Each row is a point on a landscape with many valleys, with its height.
From any point a ball rolls to the lowest of the 6 points nearest to it. It stops when none of these is lower. Distance is the straight distance between rows; heights are no part of it.
Q_900 height 426: [161 124 113 123  64 133 140 130 164  83 133 176 150 149 118 138 101 134
 137 153 108 131 154 171]
Q_63 height 759: [ 85  75 165 144 130 169 148 140 154 129 108 122 165  97 156 171 133 131
 123 123 137 153  35  90]
Q_263 height 192: [149 169 115 133  99 156 112 131 127  91 155 156 130 151 109 118 126 149
 137 132 121 143 156 161]
Q_107 height 197: [138 164 132 100 100 187 107 132 161 158 162 181 136 160 153 105 175 163
 163 165 168 120 122  96]
Q_774 height 463: [146 111 144 132 149 169 122 126 136 145 156 127 158 122 145 129 148 146
 122 132 140 144  88 106]
Q_927 height 354: [108 150 100 152  57 141  78 135 134  85 129 213 132 136 111 112 137 123
 173 158 129 121 217 131]
Q_840 height 455: [ 98 113 123 138 163  80 133 113 102 138 107  99  37 101  82 148  82 102
 110  95  80 104 156 185]
Q_887 height 241: [132  98 162 135 109 176 133 153 167 130 139 151 153 100 164 155 150 131
 136 152 151 135  79  88]
Q_500 height 150: [164 121 100  73 189  88 110  93 118 106 148  98 127 160  89  94  88 111
  89  81 136 155 111 205]
Q_973 height 438: [105  96  92 147 160 127 124 104 135  85 109 132  58  87  86 147  94 132
 116  39  74 138 145 164]
Q_330 height 635: [ 94  88 160 143 122 144 184 165 156 128  66 106 170 112 148 176  92 132
 124 121 128 138  55 105]
Q_174 height 671: [120 125 133 159 134  94 146 137 105 132 126 109 121  95 131 138 132 131
 120 146  97  98 169  90]
Q_598 height 201: [142 184 120 104 117 104  80 124  68  86 126 120  63 198 105  80 101 118
 144 129 140 110 191 197]
Q_259 height 632: [ 85  50  89 145 125 137 118 111 157  77 123 186  86  63  77 129 114 117
 137  58  89 158 120 161]
Q_675 height 675: [ 82  71 148 112 130 186 135 101 159 107 112 122 158  92 174 163 127 117
 133 131 147 163  21 112]
Q_489 height 280: [139 203 132 137  97 134 119 135 123 119 154 142 129 148 128 124 135 157
 155 160 129 106 190 120]
Q_911 height 219: [141 200 125 115  86  95  68 134  87  93 115 136  55 197 112  93  97 127
 162 140 124 102 207 171]
Q_829 height 168: [137 102 117  93 191  75 118  81  95 161 159  85 136 134  91 118 120  91
  64  62 132 157  76 168]
Q_256 height 314: [138 118 116 145  69 137 142 158 162 107 131 183 165 113 135 150 133 129
 172 166 135 105 179 113]
Q_948 height 605: [147 115 142 132 155 115 160 132  98 137 131  88 136 118 116 118 115 113
 100 113 114 132 117 132]
Q_491 height 838: [119  94 150 126 147 105 186 130 114 159  70  74 156 130 125 137  91  99
 102  84 135 153  70 132]
Q_628 height 296: [158 142  99  78 132 148 108 106 174 152 137 148 141 178 159  88 152 162
 138 130 167 123 107 119]
Q_294 height 477: [102  84 133 125 142  86 188 122  84 171 109  57 103 121 103 130 116  84
  85  85 114 125 102 158]
Q_762 height 819: [129 106 146 146 125 107 185 142 113 136 102  91 138 106 128 142 120 119
 108 114 111 118 123 108]
Q_428 height 420: [149 128 136 101 131 157 150 159 169 150  93 128 156 177 186 126 139 133
 142 151 157 126 105 101]
Q_88 height 376: [157 161 149 139  84 143 158 169 163 141 103 130 155 153 164 158 133 134
 166 185 145  89 177  91]
Q_609 height 584: [ 74 107 127 166 162  70 150 101 120 170 116  85  56  61  86 153 122 112
 111  77  80 127 136 143]
Q_623 height 209: [131 192 149 151 112 157 101 132 125 155 170 144 140 130 143 127 172 163
 145 163 145 111 162  91]
Q_765 height 398: [152 162 158 104 139 122 158 160 148 182  81 108 148 182 168 137 145 106
 140 171 166 109 149  95]
Q_660 height 207: [144 148 115 112 189 124  80  99  90 108 166 119 116 142  94  84 129 134
  89  84 139 161 124 170]
Q_449 height 331: [154 134  93  64 139 124 100  90 183 139 125 120 146 182 163  97 135 153
 123 119 165 123  86 133]
Q_849 height 681: [138 114 155 132 133 143 170 166 148 143  79 108 165 137 159 151 110 123
 123 138 142 131  90 102]
Q_743 height 729: [113  77 105 150 108 111 191 152 151 102  89 133 145  90 123 146 117 123
 148 111  97  96 151 108]
Q_696 height 282: [113 171 137 163 141  62  36 169  74 177 144 132  44 136 106 103 125 110
 127 160 106 108 165 118]
Q_168 height 303: [115 123 104 144 157 126 100 118 106  85 121 132  58 106 102 126 106 123
 108  75  82 132 158 155]
Q_720 height 762: [145  96 130 113 147 123 173 119 132 120 101  83 156 133 131 121  81 113
 116  94 118 143  86 147]
Q_389 height 379: [123 150 138  93 118 143 144 169 174 164  83 143 162 212 183 111 161 148
 143 167 182 115 129  68]
Q_266 height 821: [ 92  70 138 155 111  83 214 140 160 129  62  89 117  86 135 142 106 121
 121  64  92 116 115 130]
Q_457 height 212: [130 166 129 127 171 111  87 119  65 118 151 112  96 147 104  90 133 123
 103 118 132 137 158 161]
Q_511 height 377: [161 135 121  98 156 123 142 121 120 124 145 103 139 143 120 104 110 121
 115 117 128 143 127 160]
Q_629 height 283: [122 164 113 139 137  92  76 133  80  98 124 121  48 144 120 108 105 121
 126 125 104 113 181 161]
Q_267 height 300: [143 160 152 150 149 156 116 129 120 166 166 120 148 122 141 125 174 148
 120 145 143 134 130  97]
Q_463 height 218: [151 142 108 115 122 106 131 135  97  76 108 118  69 162 121 116  82 117
 121 127  96 117 188 190]
Q_680 height 678: [144 128 152 140 127 113 166 147 114 135 120 100 143 121 136 138 120 121
 117 139 122 107 139 108]
Q_77 height 488: [106 104  97 162  92 132 136 162 130 103 122 190 145  90 122 129 141 125
 178 173 120 104 200 106]
Q_199 height 454: [142 143 135 143 129 141 139 143 119 116 153 120 145 124 129 133 138 142
 120 134 119 128 136 115]
Q_110 height 404: [141 108 147 124  83 167 145 163 179 120 116 156 156 124 169 160 126 131
 154 165 151 124 106 100]
Q_225 height 419: [115 153 125 154 132  64  98 158  95 149 124 131  79 114 125 120 112 130
 137 172  92  96 184 104]
Q_904 height 543: [151 121 134  98 157  97 158 128 109 164 116  84 148 156 122 122 112  87
 104 126 146 117 126 151]
Q_917 height 251: [113 191 135 153 146 119  61 123  75 116 163 116  95 134 114  98 152 146
 118 131 122 140 168 127]
Q_328 height 589: [160 110 125 117 113 151 162 134 148 108 119 115 157 135 142 135  99 125
 135 125 112 134  95 147]
Q_349 height 604: [141 114 143 150  79 126 194 195 172 108  60 134 175 135 157 178 100 121
 155 158 135  96 139 101]
Q_287 height 757: [ 99 111 106 161 150 103 143 129 125 131 114 131  91  79 107 136 123 132
 130 110  83 103 161 107]
Q_229 height 310: [142 137 144 146  80 154 130 156 158 124 153 163 159 109 153 161 148 144
 148 164 149 113 142  96]
Q_715 height 266: [142 132 107 125 134 127 130 125 104  84 138 125  94 139 112 110 104 134
 100 111  94 135 154 166]
Q_290 height 554: [137 141 139  95 158 105 132 151 151 188  73 113 155 180 171 136 155 105
 103 139 175 132 104  94]
Q_479 height 670: [152 115 141 137  96 127 187 169 146 111  93 117 164 132 146 159 105 127
 140 143 119  98 138 113]
Q_11 height 64: [107  57 134 133  72 133 175 129 174  78  85 143 166  91 139 171  86 122
 149 126 120 131  63 132]
Q_282 height 254: [156 192 109  74 165 115  74  96 129 144 151 126 114 172  92  89 130 138
 108 113 177 125 154 168]
Q_39 height 319: [149  94  98 111 125 119 161 120 119  68 118 114 103 138 107 112  75 125
 103  88  76 142 131 179]
Q_750 height 393: [108  94 110 130 153 105 156 105 127 109 108  99  52  98  85 140  82 118
  97  51  73 126 142 179]
Q_265 height 636: [118  64 116 136  76 129 170 142 162  88 118 190 162  73 117 136 128 106
 157 146 128 124 134 112]
Q_923 height 565: [130  88 136 116 107 161 169 129 159 102  83 119 165 133 162 161  87 123
 150 134 122 132  63 138]
Q_493 height 214: [133 141 106 148 161 140  68 118  76  75 137 123  54 122 111 106 123 129
  97  64  99 145 145 166]
Q_91 height 217: [125 212 154 140 150 141  77 117  98 180 173 130 130 142 126 102 181 160
 135 161 153 127 158  97]
Q_780 height 368: [143 128 157 138 116 174 127 154 154 147 156 144 155 127 163 144 164 145
 136 157 150 128 114  91]
Q_136 height 864: [ 83  92 163 152 166 139 157 124 134 183  94  94 169 105 133 168 140 128
 103  89 142 189  27  85]
Q_751 height 381: [155 123 121 110 100 169 131 112 167 108 148 153 148 142 144 126 125 139
 149 149 130 146  94 153]
Q_246 height 206: [151 190 126 105  92 178 122 132 147 135 160 168 130 171 122 108 147 155
 158 154 141 121 158 140]
Q_966 height 245: [102  85  99  86 155 152 130  87 168 112  84 111 174 158 191 143 124 122
 121 114 152 140  50 137]
Q_759 height 246: [154 105 118  93 187 119 115  72 143 137 138  90 158 134 126 119 105 116
  95  83 128 155  64 150]
Q_440 height 490: [134 125 165 158 138 154 144 158 131 157 123 119 158 124 150 162 162 130
 118 145 146 125 109  78]
Q_587 height 669: [135  99 146 126 138 164 145 132 149 134 109 112 166 126 162 147 117 123
 129 122 136 145  65 109]
Q_411 height 700: [124  97 145 119 138  91 195 145  96 153  90  74 136 132 120 133 104  84
 100 115 122 114 121 144]
Q_891 height 220: [137 114 107 111 178 127 109 104  77  86 142 105  75 145  96 100  97 116
  79  61 101 156 136 190]
Q_443 height 409: [118  94 154  98 110 183 112  86 170 102 152 162 139  91 183 139 165 122
 137 161 154 165  55  94]
Q_55 height 504: [111 113 151 119 147 162 136 167 164 165  94 137 162 161 188 139 159 136
 122 161 160 143  82  72]
Q_512 height 345: [150 143 131  83  84 167 149 152 180 146 105 159 146 202 176 110 141 147
 166 165 163 110 125 108]
Q_792 height 320: [158 160 108  70  96 162 129 120 172 157 127 165 140 200 152  90 145 157
 161 151 162 108 135 114]
Q_626 height 352: [115 115 117 123 151  80 139 128  71 137 119  88  61 150 100 124  87  97
 110 139  89  95 160 190]
Q_578 height 713: [111 104 121 143 138  78 168 126 113 134 103  97  82 100 111 139 103 117
 117 126  80  94 159 129]
Q_372 height 264: [111 169 123 152 146  91  64 141  86 120 133 127  57 132 119 111 115 126
 128 135 100 112 174 131]
Q_515 height 229: [155 194 125  88 134 124 111 117 106 115 138 123 111 189  99  91 114 131
 141 137 153 119 189 186]
Q_892 height 273: [111 107 116 138 176 137 100 100  80  97 157 108  78 112  97 106 114 137
  71  57  93 169 109 162]
Q_568 height 195: [146 149 139 126  39 157 136 148 185 123 138 206 154 131 147 146 145 130
 170 184 154 105 168 106]
Q_30 height 800: [105  89 145 153 155 122 155 117  94 182 130  78 152  89 104 143 163 125
  89  69 127 193  56  84]
Q_879 height 665: [ 67  57 159 169 109 123 173 146 162 126  96 117 160  75 130 168 131 142
 118  86 132 143  53  89]
Q_705 height 156: [139 168 135 118  59 176 119 137 173 127 161 201 137 139 141 130 155 151
 159 172 148 112 152 121]
Q_99 height 694: [ 83  65 143 169 109 106 196 155 154 122  80 107 146  87 130 155 124 135
 127  83 115 117  94  96]
Q_43 height 561: [ 93 134 124 156 169  89 104 109  85 138 127 112  49  88 102 133 119 115
 104 111  83 121 151 127]
Q_856 height 465: [121 113 126 133 177  94 137 103  58 190 157  81 126 102  96 126 158  93
  83  87 128 165 102 128]
Q_559 height 342: [134 167 143 122 139  90 123 134  81 141 142  97 113 147 117 115 119 116
 131 170 124 106 177 145]
Q_736 height 262: [135 212 126 128 135 150  62 117  89 101 158 131 103 165  98  82 149 151
 137 114 152 141 165 153]
Q_685 height 575: [135 106  87 140  89 130 128 137 145  70 122 181 121 134 109 132 108 130
 127 121  93 134 173 162]
Q_293 height 227: [130 212 140 101 130 103  84 124  77 136 147 119  99 187  97  84 115 134
 152 156 159  99 185 165]
Q_576 height 242: [133 170 166 150 128 168 117 151 129 196 137 137 139 144 167 145 198 151
 140 181 167 119 144  49]
Q_206 height 351: [166 163 124 116 100 137 148 140 132 115 133 133 138 156 131 127 113 142
 133 153 122 114 174 149]
Q_842 height 210: [116 188 143 128 130  71  75 150  62 169 157 114  85 184 110  83 121 124
 144 179 139 104 176 155]
Q_859 height 378: [150 172 148 114 149  97 121 128 105 206 125 101 139 163 137 125 154 111
 133 177 171 105 153 117]
Q_584 height 469: [109  85 124  82 112 180 118  86 169  92 119 144 154 135 199 133 155 120
 145 161 166 159  58 124]
Q_81 height 413: [132 114 127 133  65 146 113 135 168  90 148 219 160  77 119 130 142 114
 149 164 138 150 155 112]
Q_669 height 487: [ 79 112 135 160 176  87 123  91 108 143 112  91  38  68  67 151 100 111
 103  58  82 132 141 173]
Q_477 height 583: [118 103 161 141 131 165 155 173 161 146  89 130 167 134 171 162 133 128
 129 148 145 132  81  83]
Q_369 height 682: [159 113 108 132  97 114 178 148 136  92 111 127 133 128 123 134  88 122
 124 129  90 113 155 144]
Q_754 height 106: [123 188 135 135  67 171  80 134 146 114 179 200 137 120 122 125 165 152
 146 156 148 124 163 117]
Q_525 height 710: [136  81 106 134  90 132 145 128 151  71 135 155 141 105 114 140 106 129
 125 117  94 139 116 150]
Q_784 height 416: [109 100 126 135 154 112 156 112 101 130 132  89  82  96 104 121 118 119
  79  77  81 133 128 146]
Q_513 height 500: [126 125 158 146 108 157 155 188 168 141 101 136 162 139 169 176 146 132
 136 172 151 110 121  77]
Q_476 height 249: [151 175 100 159  96 122  24 116  98  82 118 139  49 150 122  92 119 111
 161  98 108 113 190 147]
Q_744 height 250: [135 170 164 154 104 164 128 157 149 168 141 150 150 135 165 156 173 156
 156 184 163  95 159  65]
Q_447 height 515: [126 116 102 146 111 144 104 135 124  74 167 163 127 108 114 126 135 142
 108 109 106 143 130 147]
Q_28 height 526: [157 135 145 137 109 143 162 155 136 128 125 118 153 135 150 142 130 134
 142 153 132 109 147 109]
Q_631 height 400: [149 178 117  92 147  69  91 110 120 213 145  95 126 189 109 128 157 112
 119 160 184  79 147 162]
Q_359 height 483: [133 114 141 147 169 131 137 112  95 147 162 101 143 101 105 120 142 133
  86  90 114 159  87 114]
Q_838 height 233: [121 174 136 136 175  94  78 113  60 156 158 103 105 142  99  93 154 124
 110 145 138 143 155 143]
Q_60 height 609: [125 116 148 171 119 115 158 151 117 135 111 107 157 101 135 159 143 134
 127 143 120  97 137  77]
Q_142 height 185: [149 144 113 101 181 113 104 116  75 101 149 111  95 157 103  87 112 122
  96 101 127 149 151 187]
Q_545 height 274: [116 129 126 144 185 127 104 102  70 126 167 105 109 109  91 102 144 129
  72  82 108 165 119 142]
Q_201 height 221: [137  94 142 118  76 154 127 114 174  85 143 174 147  87 148 151 125 123
 143 159 134 151  89 126]
Q_508 height 468: [138 132 113 134 123 103 146 135 102 102 129 111 113 129 116 126 110 129
 122 133  96 116 167 138]
Q_20 height 167: [157 139 104 111 130 120 119 123  84  72 117 122  73 169 106  97  87 122
 113 100 104 136 170 202]
Q_188 height 466: [ 90  99 102 166 164 130 121 110 117 107 139 129  75  75  95 130 129 140
  89  65  82 143 128 126]
Q_936 height 450: [ 94 141 128 164 163  64  87 137  99 167 114 125  49  87  89 132  92 109
 135 133  84  98 156 124]
Q_191 height 818: [139 106 151 130 126 117 196 157 126 124  73  88 155 129 133 141  87 115
 121 117 120 117 107 125]
Q_728 height 327: [117 144 129 142 170  93 105 102  45 184 168  92 115 105 101 120 181 111
  97 122 126 160 120 106]
Q_975 height 240: [129  90 113  98 170  87 150 111  83 149 134  78 114 147  86 112 102  82
  82  89 116 124 125 191]
Q_582 height 417: [168 139 133 109  58 163 151 144 184 117 115 162 151 161 159 144 111 129
 166 170 135 117 132 140]
Q_755 height 428: [148  95  99  91 144 150 138  89 163 105  99 102 164 148 165 127  91 112
 145 115 129 148  61 162]
Q_583 height 244: [150 150 113 107 179 155  88 107 127 130 168 125 140 144 113  93 139 153
 107 104 146 161 108 152]
Q_541 height 253: [130 164 114 155 141 118  48 118  82  91 126 122  47 132 116 107 125 122
 126 100 103 118 168 141]
Q_994 height 202: [120 180 140 148 168  91  82 115  53 192 173  99 117 126 112 111 176 123
 114 163 144 143 143 117]
Q_953 height 728: [122 103 162 153 150 130 162 131 102 175 119  92 159 103 121 148 152 122
  96  99 135 163  74  84]
Q_140 height 107: [140 144 115 100 185  79 106 106  92 167 161  96 136 155  94 114 140  99
  88 112 154 123 130 182]
Q_643 height 521: [102  82 121 107 144 168 156 111 163 106  68 116 168 142 183 156  96 111
 139 138 134 146  46 141]
Q_935 height 281: [148 198 137 102 122 115 132 135 107 140 140 118 121 173 124 103 113 137
 147 171 147 105 189 152]
Q_156 height 593: [164 127 136 106 152 143 157 142 147 143 104 101 157 152 157 124 105 116
 133 128 146 136 100 128]
Q_23 height 305: [167 159 120  94 136 143 132 123 139 122 143 123 139 167 124 107 111 139
 137 132 141 139 146 164]
Q_22 height 193: [134 145 152  97  52 177 113 114 188 124 159 216 131 115 156 128 164 139
 155 186 158 141 124  97]
Q_468 height 489: [112  73 143 145  81 119 199 176 171  94  53 133 176 112 144 177  90 123
 150 119 124 112  90 117]
Q_667 height 418: [120 113 114 127 159  71 138 126  51 182 136  73 104 156 102 126 122  89
 115 146 117 113 142 165]
Q_760 height 99: [155 110 109  83 168 119 117  80 168 134 113  96 158 160 170 120 111 120
 110 101 142 139  65 141]
Q_620 height 272: [142 193 150 124 151 127 111 121  99 164 154 113 128 144 119 107 149 144
 129 160 152 118 165 126]
Q_986 height 513: [101 123 127 144 158  86 132 112  60 165 142  94  79 100 104 125 138 106
  93 125  91 130 132 123]
Q_64 height 633: [131  92 118 133 121 146 140 114 128  86 160 131 139 106 115 133 116 140
 112 110 100 145  86 140]
Q_271 height 340: [116 132 103 153 148 127 105 126  97  85 142 134  85 105 114 126 123 138
 103  95  85 131 155 136]
Q_148 height 552: [ 62  84 129 115 155 161 165 131 162 132  58 124 176 139 189 167 103 128
 126 137 139 154  36 114]
Q_151 height 877: [101  63 113 146 119 111 187 126 148 109 113 101 116  89 114 132  98 135
 114  63  83 126 111 134]
Q_877 height 119: [127  91 139 138 104 151 123 129 150 101 173 160 154  73 129 152 142 142
 129 132 130 135  92 106]
Q_144 height 321: [129 157 133 129 123  62 112 157  80 143 131 105  72 165 119 115  94 120
 134 180 109  86 185 165]
Q_382 height 277: [144 137 131 122  37 147 125 128 187 101 136 213 161 139 117 134 118 127
 156 174 135 125 168 148]
Q_713 height 579: [125  75 131 104 100 177 147  97 165  85 107 136 156 112 165 162 110 108
 151 145 130 152  54 147]
Q_192 height 279: [156 186 143  99 121 153 137 137 146 173 120 130 136 177 158 115 150 146
 151 161 168  97 157 100]
Q_810 height 498: [120  56 117 121  65 140 183  96 169  61  79 131 163 105 140 166  70 107
 148 120  97 133  61 172]
Q_804 height 268: [162 197 132 103  97 147 147 132 144 144 131 141 134 176 138 124 124 151
 165 168 143 102 184 123]
Q_31 height 255: [136  87 100  89 166 108 143 100  93  79 121  99  70 149  89  96  64 106
  92  58  94 151 120 215]
Q_730 height 652: [109  81 159 145 108 145 164 162 163 109  93 134 168  95 143 177 120 132
 131 126 133 124  76  91]
Q_434 height 674: [131  94 138 128 158 114 166 113  97 151 128  84 144 110 106 116 114 112
  96  82 115 161  87 128]
Q_10 height 286: [126 137 160 165  89 145 132 183 163 142 123 162 167 106 156 178 164 135
 167 193 166  87 172  51]
Q_484 height 341: [163 175 134  80 148 114 130 126 139 182 122 109 135 175 134 110 137 123
 140 154 176  92 161 139]
Q_745 height 216: [118 151 160 114  82 182 120 158 160 156 153 187 139 154 179 126 203 161
 152 182 184 111 127  51]
Q_352 height 574: [ 84 112 101 169 173 115 120 117 130 121 103 130  73  65  91 143 110 125
 137  79  83 121 162 131]
Q_906 height 517: [ 63  58 150 155  89 111 188 149 177 100  72 126 167  79 139 174 102 133
 145  91 129 133  57 113]
Q_29 height 215: [139 107 106 109 196 141  87  68 130 121 176 112 151 120 105 110 128 145
  91  84 121 177  70 154]
Q_641 height 344: [145  95 129  88 175  80 138  93 122 167 116  76 154 139 125 130  94  85
  79  71 144 145  65 164]
Q_875 height 261: [106 202 146 140 158  95  55 122  53 169 169 110  97 149  98  85 160 135
 119 160 143 140 153 130]
Q_518 height 479: [129 148 147 170 132 117 128 144 103 149 144 110 139 102 130 141 158 143
 117 151 118 117 148  80]
Q_284 height 518: [122 118 102 159  95 100 146 162 138 116 107 155 146 106 136 137 125 139
 178 178 111  84 206  89]
Q_378 height 592: [111  54 125 123  75 126 154 109 169  70 119 167 157  59 123 151 110 114
 144 128 117 144  81 126]
Q_735 height 573: [117  93 126 165  99 117 172 170 149 113  98 145 162  93 133 162 136 127
 157 153 124  85 165  71]
Q_847 height 384: [121 136 140 179 111 120 123 151 121 145 142 138 153  90 139 153 161 150
 147 171 129  97 168  62]
Q_632 height 87: [173 132 107  71 183  97 107  87 152 140 140  96 143 151 121 109 112 116
  90  94 147 139  96 172]
Q_800 height 231: [155 103 109  95 170 118 137  98 108  98 144 104 133 137 101  98  81 123
 101  82 108 162  94 173]
Q_436 height 401: [116 107 118 172  90 111 160 181 138 124  99 158 161 101 147 142 136 133
 210 199 128  80 207  64]
Q_505 height 263: [143 199 114  96 176 135  70  97 123 149 164 131 120 158  95  84 150 153
 110 107 170 139 142 145]
Q_661 height 247: [147 153 115 100 119 175 104 112 164 139 167 157 137 152 138 103 150 161
 150 143 151 141 115 141]
Q_612 height 301: [138 113 142 109 117 180 102 114 160 132 171 162 139 120 164 121 162 147
 138 151 155 149  78 113]
Q_358 height 453: [128  91 122 127 153 162 123  98 126 106 176 118 152  99 115 122 124 147
 106 103 106 164  71 137]
Q_593 height 701: [ 97  94 133 165 143 107 159 119 100 153 139  89 110  80 102 134 145 134
  87  77  90 135 109 100]
Q_570 height 211: [152 165 134 127  80 162 133 142 155 129 149 166 148 143 142 140 146 153
 157 166 140 108 165 121]
Q_147 height 116: [116 166 102 170 126 100  62 153 110 107 116 156  81 121 121 111 117 138
 164 146 101 106 198 103]
Q_106 height 276: [130 231 128 109 163 152  50 104 100 149 166 132 118 158  92  80 171 151
 131 123 171 131 156 127]
Q_16 height 431: [167 121 118 101 119 155 145 116 151 102 139 129 152 150 130 117 100 137
 135 133 111 146 107 173]
Q_949 height 684: [ 76  30 123 154 104 114 197 145 184 105  89 139 137  63 130 140 125 123
 158  77 106 123  98 120]
Q_68 height 288: [135 194 113 125  89 121 109 139 115  89 134 148 104 165 119 118 106 146
 153 150 121 117 206 151]
Q_756 height 357: [115 195 154 167 126  72  67 157  75 173 162 130  96 121 120 103 146 149
 131 184 117 120 174  75]
Q_212 height 166: [128 202 134 124 125 190  83 123 133 147 180 171 133 144 126 101 186 167
 150 144 162 127 140 104]
Q_379 height 503: [136 172 146 155 102  88 125 158 114 141 127 129 131 129 147 135 120 145
 157 191 124  84 191  83]
Q_455 height 304: [152 160 139 108 163  99 119 116 101 197 139  96 141 150 123 127 157 100
 116 149 168 116 143 132]
Q_190 height 606: [118  94 131 119 168  86 146 107  85 198 118  71 147 113 105 146 140  82
  85  61 148 178  64 121]
Q_591 height 223: [110  87 122 116 166 109 152 104  95 125 139  83  86 111  94 108 101 115
  73  62  90 155 110 172]
Q_233 height 676: [150 138 138 139 109  87 167 154 118 121 107 106 127 134 142 143 109 127
 138 169 112  88 185 115]
Q_550 height 278: [162 185 108  71 142 146 112 109 150 154 144 143 131 177 115  89 137 156
 134 128 164 125 150 144]
Q_776 height 902: [116  80 137 136 107 101 214 149 137 113  63  87 144 117 133 140  72 119
 120  81 108 123  91 134]
Q_970 height 364: [126 134 132  66  48 172 139 132 172 134 118 192 148 203 173  91 163 154
 176 189 181 111 111  90]
Q_551 height 559: [156  84 124 124  53 129 160 135 180  85 106 167 164 115 138 151  93 116
 151 155 120 124 118 143]
Q_231 height 741: [ 96  98  86 162 135 125 139 143 137 103 113 170 111  80 110 131 131 125
 156 126  92 107 180 121]
Q_960 height 332: [127 185 107 151  70 132  61 134 106  81 135 170 106 162 110 113 136 140
 158 132 122 120 198 132]
Q_830 height 613: [125  84 146 131 128 167 130 118 147 117 141 125 158  97 142 154 127 134
 127 121 123 151  53 117]
Q_394 height 228: [134 149 154 117 104 180 131 159 163 169 130 159 138 168 181 134 179 153
 158 173 173 111 135  71]
Q_406 height 706: [ 66  36 111 156 129 122 184 127 175 119 116 146 121  53 113 132 136 127
 149  67 102 127 116 125]
Q_48 height 771: [ 90  58  90 152 128 134 151 127 157  94 123 169 101  62  93 132 122 123
 144  80  92 132 133 137]
Q_725 height 656: [144 110 138 120 178 118 138 102 110 174 128  92 158 122 122 126 140 107
  97  94 145 159  80 111]
Q_279 height 649: [126 111 126 157 131 132 138 137 115 109 153 123 135  91 117 139 141 145
 106 113 100 128 130 107]
Q_995 height 222: [116 208 138 156 115 143  70 133 100 118 171 147 127 139 116 114 163 167
 137 146 132 118 174 109]
Q_872 height 248: [132 193 129 120 145 113  90 129  83 117 150 119  98 160 109  99 122 141
 129 148 126 123 184 153]
Q_788 height 204: [148 148 133 101  80 183 122 126 169 134 159 174 138 141 157 128 153 150
 156 165 151 125 117 119]
Q_494 height 435: [151 122 125 103 175 122 123 113 151 167 102 104 156 153 155 125 126 113
 107 111 152 143  79 116]
Q_396 height 284: [131 138  85 168 123 134  65 120 110  74 111 159  69 126 111 116 124 122
 135  91  98 126 176 156]
Q_152 height 703: [112  69 125 151 110 132 158 138 142 102 136 130 152  81 124 143 127 141
 120  99 106 120  96 110]
Q_70 height 76: [ 70  57 120 169 124 126 194 154 152 129  96 156 125  58 119 137 153 124
 179 111 104 100 147  91]
Q_748 height 182: [145 169 133 115 184  95  88 101  83 186 164 107 133 136 102 110 171 114
  99 138 166 142 144 140]
Q_793 height 317: [122 167 111 146 120 112 106 136 109  94 136 136  99 132 129 122 124 141
 128 142 101 119 190 126]
Q_124 height 564: [142  70  96 121  71 118 177 113 159  64 103 141 144 122 119 136  70 114
 135 110  74 135  99 180]
Q_155 height 275: [120 209 143 128 157  84  68 123  70 216 173 113 119 150 104 106 168 131
 141 183 168 122 148 115]
Q_100 height 252: [146 223 106  65 152 129  72  94 133 170 144 138 111 185  94  82 148 155
 113 133 187 100 162 140]
Q_181 height 260: [137 179 144 120 144 160 115 125 137 193 143 138 140 164 159 103 183 156
 138 153 173 116 148  83]
Q_345 height 429: [130 108 134  92  75 178 129 112 183 106 119 167 148 146 185 133 139 130
 156 178 152 146  80 122]
Q_366 height 595: [ 99  77 111  91 150 185 121  64 160  97 127 115 162 112 168 146 135 111
 134 118 140 159  33 148]
Q_678 height 434: [109 117 106 148  73 145  89 140 146  76 143 214 138  97 108 116 143 116
 145 148 135 148 184 134]
Q_429 height 355: [111 157 125 165 153 118  97 121  76 123 156 116 104 104 117 123 147 143
 100 127  98 135 151 112]
Q_312 height 828: [ 98  61 145 120 109 157 133  84 156  80 160 138 150  52 132 162 130 124
 123 118 122 164  40 119]
Q_706 height 462: [121  87 138 111 138 183 109 100 153 116 158 135 152 107 163 137 145 134
 132 136 144 155  51 119]
Q_964 height 439: [162 141 137 112 161 137 126 130 145 166 134 113 150 150 152 117 145 129
 123 127 157 135 113 111]
Q_119 height 299: [116 162 100 164  74 132  63 135 126  81 139 189 114 143 113 114 139 133
 158 140 123 126 201 136]
Q_615 height 724: [107  72 134 107  94 168 149  69 163  63 120 132 153  78 152 164 112  98
 134 131 123 157  38 152]
Q_981 height 827: [ 93  98 172 159 145 165 142 163 147 173 107 130 160 105 150 176 168 126
 106 138 144 157  53  62]
Q_164 height 408: [104 127 113 172 180 119  76 100 103 104 106 124  49  72  72 138  97 112
 127  50  91 132 151 158]
Q_635 height 607: [143 111 136 105 170  83 143 122 103 193 110  87 151 141 121 145 138  75
  93 105 162 141  91 130]
Q_178 height 358: [138 113 109  82 116 165 120 114 175 131 115 146 156 171 180 107 147 140
 158 149 163 135  85 126]
Q_227 height 259: [130 170 126 162 136  78  22 154 100 130 113 139  36 124 107 101  89 108
 169 126 106 105 187 134]
Q_854 height 566: [132  98 130 156 102 133 151 153 149 111 135 146 157  91 134 156 138 133
 131 135 124 109 128  99]
Q_45 height 456: [122 152 118 161 118 111 115 144 117 116 147 143 127 105 130 133 139 148
 134 156 113 105 185  99]
Q_2 height 298: [153 165 127 128 145 143 117 129 114 119 164 125 133 140 117 110 131 144
 113 128 125 144 148 141]
Q_845 height 353: [142 109 105 105 167  64 124 115  88 200 137  63 143 148 100 171 145  71
  77  69 157 130  69 161]

Call two points neighbours if one is among the 6 nearest of the other. Go from one point of each pair to the other, from neighbour to neighbour, staying as low as possible. Name the highest point that can't be avoided.
Q_493 and Q_147 | Q_227
Q_493 and Q_70 | Q_735
Q_842 and Q_493 | Q_293
Q_632 and Q_493 | Q_891
Q_11 and Q_493 | Q_551
Q_632 and Q_20 | Q_142
Q_754 and Q_263 | Q_246

For each start below, name the point where the ball stops.
Q_48 | Q_493
Q_584 | Q_754
Q_389 | Q_754
Q_762 | Q_632
Q_10 | Q_754
Q_290 | Q_754
